Points, in no order, along strands that fork and pass close to each other.
Points whose rows are less than 43.7 apart are linked; no others are. Some points are linked to none.
Bal: 31 11 14 10 88 -76 41 -23 11 37 -38 1
renir: -9 -49 -33 24 -17 39 -26 48 -13 11 -18 -30
Mebu: -21 -70 -53 37 -38 27 -18 29 -24 37 -30 -16
Kevu: -50 0 1 -13 -5 10 8 -1 -25 8 21 -26
puz: -23 -7 5 -9 -35 20 -36 -2 -13 -21 11 -15
Kudi: -12 -30 -4 2 -65 5 -54 -52 -8 -59 14 0
novof: 30 32 11 -7 68 -78 12 -28 18 35 -5 22
suk: 32 19 13 3 81 -77 30 -24 16 38 -23 9
Gid: 1 37 18 -20 3 5 8 6 5 -6 16 11
lami: -14 -58 -42 31 -26 36 -24 40 -17 24 -22 -28
Lepak: -30 4 12 -15 -37 10 -29 -20 -12 -30 19 -5
nanis: -14 -53 -23 -7 -72 5 -55 -37 -24 -15 -15 -7
pufid: 28 53 10 3 20 -70 -8 -34 26 7 34 62
sipa: 25 22 15 -6 55 -17 57 2 10 24 -18 3
Bok: 7 -16 0 17 49 40 57 39 12 0 -21 -24
susu: -12 -45 -13 -7 -70 4 -58 -45 -17 -34 -1 -7
tas: -11 -61 -37 6 -72 12 -47 -12 -32 11 -36 -7
nekun: 58 29 20 3 57 -50 26 -5 30 24 -26 10
met: 30 45 10 1 43 -86 -12 -35 30 17 27 51
libag: 24 53 20 -9 -4 -21 1 -15 21 -10 25 46
Rifal: 26 42 22 0 -23 9 -11 -2 20 -35 24 35
naf: -19 -30 -13 5 -36 26 -39 21 -17 -3 -7 -25
merib: -28 -40 -18 24 42 36 53 32 9 4 -7 -32
Baged: -55 -44 -20 5 -31 9 -11 -1 -34 21 4 -33
dagil: 57 34 21 -7 23 3 17 23 32 -1 -12 19
fav: -27 -73 -53 24 -57 18 -18 6 -37 40 -35 -7
rume: -57 -20 -9 -5 -15 8 0 -1 -29 10 19 -32
pudat: 19 31 18 -4 -25 23 -19 10 18 -37 15 21
fom: 11 12 14 -3 -29 34 -33 19 10 -37 6 7
Gefiz: 16 3 6 2 -21 42 -34 35 11 -29 -3 -5
nir: 0 15 7 -4 52 0 65 9 1 19 -5 -7
rud: 28 37 9 -6 58 -86 -2 -31 23 29 12 35
Ziz: 19 7 4 -2 -2 43 -14 45 11 -19 -5 -10
Vir: 54 44 21 -6 15 -14 8 10 35 -4 2 32
Rakop: -27 6 2 -12 23 18 34 13 -13 11 12 -18
fupib: -27 10 13 -12 -44 4 -32 -39 -9 -46 25 5
letip: -17 12 4 -8 43 9 56 13 -5 15 2 -12
papug: -11 -10 4 2 -58 7 -40 -60 -6 -72 30 10
Defeb: -46 -58 -31 13 -43 10 -15 -1 -37 27 -8 -26
Sebik: -34 -69 -43 18 -55 10 -18 -5 -39 34 -25 -14
Daz: 45 22 17 -2 59 -34 47 -2 18 27 -28 4
dar: -70 5 -7 -13 42 -3 67 -13 -24 24 31 -16
noris: -37 0 2 -11 11 16 20 12 -17 8 17 -25
Piv: -55 21 7 -25 0 -3 12 -18 -25 3 27 -11
zariv: 41 27 17 -10 24 17 18 30 21 -3 -11 7
mulu: 28 54 16 0 7 -45 -2 -27 25 -2 29 55
kef: -53 36 9 -32 17 -17 27 -28 -27 15 29 5
bige: -23 -22 -5 -4 -41 18 -41 1 -15 -16 1 -20
mak: -6 -34 -8 27 53 40 67 34 18 -1 -23 -26
ludal: 26 17 12 -7 26 28 25 35 12 -3 -11 -7
Mor: 19 3 4 -1 13 42 4 47 10 -10 -10 -14
rasul: 23 0 9 4 43 32 49 37 11 -1 -22 -15
kita: -3 -34 -22 13 -32 36 -43 38 -10 -2 -15 -24
ginov: 62 44 19 0 23 -34 5 4 41 4 3 36
dapim: -25 5 11 -9 -51 0 -31 -58 -11 -63 31 10
Nokal: -16 -54 -25 2 -65 12 -51 -12 -28 1 -21 -13
Murov: 64 38 19 0 43 -48 10 -2 37 15 -10 23
mige: 26 48 22 -2 -9 -4 -3 -5 24 -21 22 39

A fork is a point with three links, a tip a point with one. Leave the first point through the second and follow the links. Name the first fork or tip that comes.
Rifal / pudat | ludal
letip / Rakop | Kevu
susu / nanis | tas
libag / mulu | Bal
ludal / rasul | merib

Name the points in between on the shortest way along the links from the first point to the second, in order.
met / pudat | pufid, mulu, libag, mige, Rifal
letip / Murov | nir, sipa, Daz, nekun
fom / Bok | Gefiz, Ziz, Mor, ludal, rasul
Rakop / Piv | noris, Kevu
